The views of a scene show one set of named points, each view turned or mirrored, shifted and resized as a whole, with a little noise and some points left out.

Scene 1
View 1
j_106: [ -1 -13  17  -4  -2   7   2  17]
j_319: [-2 -4  9  1  2  3  0 16]
j_348: [ -8   5  -1 -13 -16  19  15  30]
j_38: [-4  0  5 -5 -8 11  7 22]
j_425: [-2 -6 12  2  1  3 -1 14]
j_483: [  0   4   0  15  12  -8 -13  13]
j_464: [  2 -15  12  -6   1   7  -4  27]
j_115: [-8 16 -3  5 -6  4  8 13]
j_344: [-3 -4 13  2 -1  3  4 13]
j_359: [  2 -11  10   2   8  -2 -11  22]
j_733: [-4  7 -4  3  1  1 -3 24]
j_470: [  4 -13  19  14  15 -10 -14   6]
View 2
j_483: [-2 20 10 24 -7 20 -9  1]
j_319: [ 6 -2 12 27  0  2  4  0]
j_464: [ 14 -14   4  40  11  -1  -3   2]
j_344: [ 7 -3 14 25 -3 -2 10 -3]
j_38: [  0 -11  23  14  10  -1   2  11]
j_106: [ 14 -11   9  36   3  -7   9  -3]
j_733: [-3  2 18 17  8 10 -8 12]
j_470: [ 11  18  -5  40 -15  15   2 -15]
j_425: [ 8 -3 12 30 -2 -1  6 -2]
j_359: [ 9  1  3 38  4 10 -5  0]
j_115: [-6  1 29  4  2  1  5 10]
View 3
j_483: [ -3   1  17   1  -6   4 -12  -2]
j_344: [-2 -5 -2 -3  3 -2 10 13]
j_359: [ -3  -6  18  -1  -8 -16  -3   6]
j_470: [ -4  -3  15  -4 -26   1  -4  11]
j_425: [ -2  -6   8  -2  -1 -11   5  10]
j_733: [-1 -2 13  2 13 -8 -6 -3]
j_106: [ -2  -9   7  -4  -1 -20  10  13]
j_38: [ -1  -7   5  -1  17 -19   7   6]
j_115: [ 0 -1  0  2 21  1 -1  0]
j_348: [  0  -9   2   1  34 -28  10   4]
j_319: [ -2  -5   8  -2   0 -11   2   8]
View 4
j_319: [-12  -5   7  -3  -6  -1  11  -1]
j_348: [-21 -14 -24 -18   4  -2  23   4]
j_425: [-14  -6  10  -1  -4  -1  11   0]
j_483: [  5   6  14  -6 -16   5  -3   1]
j_344: [-16  -8   9  -3  -1   0  10   0]
j_359: [-10   1  10   3 -19  -1  13   0]
j_464: [-20  -5   2   3 -15  -5  24   2]
j_733: [ -3   0  -5 -12 -11   2   8   3]
j_38: [-17 -10  -7 -10  -1  -2  17   2]
j_470: [ -6   3  40  14 -15   1  -2  -4]

In a view up to two points have been moved. Name them for each view, in the order of its rows, or write none.
view 1 | none
view 2 | j_38
view 3 | j_344
view 4 | j_470
